The views of a scene show one set of named points, each view turned or mirrored, and shifted as a whole, with a little noise and some points left out.
In the rows, zero is written as 128.

Scene 1
View 1
Q_587: [121  86 137 149 148 133  89 142]
Q_886: [109 129 153 156 122 152 142 167]
Q_425: [119 121 153 165 128 172 121 160]
Q_375: [116  86 138 142 150 132  91 149]
Q_31: [127 103 122 157 127  96 126 109]
Q_814: [139 110 123 176 119 113 129  97]
Q_303: [108 128 156 151 126 157 136 176]
Q_952: [103 140 149 146 116 132 157 168]
Q_372: [122 128 139 166 112 129 149 133]
Q_118: [128 119 128 164 113 103 144 113]
Q_352: [ 94 144 156 143 116 140 164 180]
Q_566: [115 119 133 151 120 106 141 132]
Q_82: [ 92 141 148 136 120 130 161 181]
Q_705: [107 136 141 149 117 121 158 153]
Q_368: [105 114 149 140 133 142 126 171]
View 2
Q_886: [128 126 119 157 139 155 126 102]
Q_352: [130 133 122 151 158 151 118  96]
Q_705: [116 135 109 139 155 119 111 109]
Q_372: [104 116 112 156 138 115 120 108]
Q_425: [128 127 110 152 109 159 137 115]
Q_952: [131 126 126 161 155 159 124  90]
Q_118: [ 93 117 102 143 139  89 108 118]
Q_587: [128 153  90 109 102 130 121 141]
Q_31: [ 96 129  90 125 131  82 106 131]
Q_82: [132 138 125 153 176 149 114  89]
Q_814: [ 88 114  93 139 109  84 117 130]
Q_375: [134 158  88 105 110 133 120 141]
Q_566: [105 130 104 135 151 105 107 116]
Q_368: [136 146 110 136 140 152 122 112]
Q_303: [133 134 119 150 136 161 128 102]
View 3
Q_886: [110 110 105 150 122 164 173 125]
Q_372: [126 112 126 132 145 137 169 126]
Q_352: [136 117  97 158 113 178 187 124]
Q_425: [ 80 101 109 151 120 156 159 124]
Q_952: [125 111 100 158 115 175 184 127]
Q_31: [125 138 129 115 162 103 148  99]
Q_375: [ 78 138  96 140 127 119 132  87]
Q_566: [130 133 120 128 147 128 164 106]
Q_705: [134 133 110 140 136 143 165 109]
Q_82: [143 131  93 155 115 172 183 115]
Q_303: [101 113  99 156 115 165 168 121]
Q_814: [101 120 145 105 175  92 138 107]
View 4
Q_587: [153 142 126 146 129  81 141 132]
Q_886: [126 139 159 106  90 107 104 141]
Q_368: [125 138 141 120  97  99 110 124]
Q_82: [108 127 159 108  87 129  92 117]
Q_705: [127 128 162 125 117 129 113 132]
Q_952: [115 138 161  99  78 118  92 134]
Q_372: [139 135 181 114 119 126 116 153]
Q_814: [166 137 184 134 153 122 144 163]
Q_375: [150 140 125 145 128  81 139 124]
Q_425: [144 151 152 108  90  84 115 153]
Q_118: [149 126 177 143 159 143 139 142]
Q_31: [141 127 166 140 143 132 130 132]
Q_352: [108 132 162 100  80 126  90 128]
Q_566: [134 125 167 130 133 133 122 136]
View 5
Q_886: [110 153 104 112 145 145 124 130]
Q_372: [ 97 139 106 134 127 173 133 134]
Q_952: [118 165  94 107 134 140 116 122]
Q_368: [107 139 128 106 148 136 118 120]
Q_303: [111 151 109 106 148 134 122 129]
Q_425: [ 90 135 127 113 177 131 145 152]
Q_31: [ 83 108 149 151 118 192 137 123]
Q_118: [ 87 120 125 147 116 192 137 129]
Q_375: [ 97 114 164 111 148 139 117 112]
Q_82: [120 162 104 107 118 147 103 108]
Q_352: [122 165  94 103 123 145 108 118]
Q_814: [ 75 111 133 156 132 191 153 144]
Q_587: [ 86 107 165 117 163 144 129 127]
Q_705: [104 136 122 125 119 165 118 116]
View 6
Q_352: [143 171 144 162 118  98  66  97]
Q_372: [129 138 116 139 113 127  93 106]
Q_952: [130 170 137 157 120 100  71  91]
Q_587: [ 81 165 126 125 138 118 128 151]
Q_886: [116 169 125 151 118 109  83  77]
Q_82: [146 168 148 158 118  99  66 112]
Q_814: [113 111  95 118 115 151 119 125]
Q_118: [135 117 108 129 113 141 101 132]
Q_425: [ 91 172 121 146 128 110 103  90]
Q_566: [136 134 121 135 116 127  98 136]
Q_705: [137 147 131 139 118 118  89 131]
Q_375: [ 88 168 129 126 136 111 127 155]
Q_368: [111 174 142 144 128 104  94 123]
Q_31: [127 116 111 120 118 140 111 152]
Q_303: [112 176 133 151 126 104  88 100]

Which points are out of place in each view (at most two, in the order of its rows)? Write none if all are in place.
view 1 -> Q_952, Q_705
view 2 -> Q_352
view 3 -> Q_814
view 4 -> Q_118, Q_31
view 5 -> Q_425, Q_375
view 6 -> Q_886
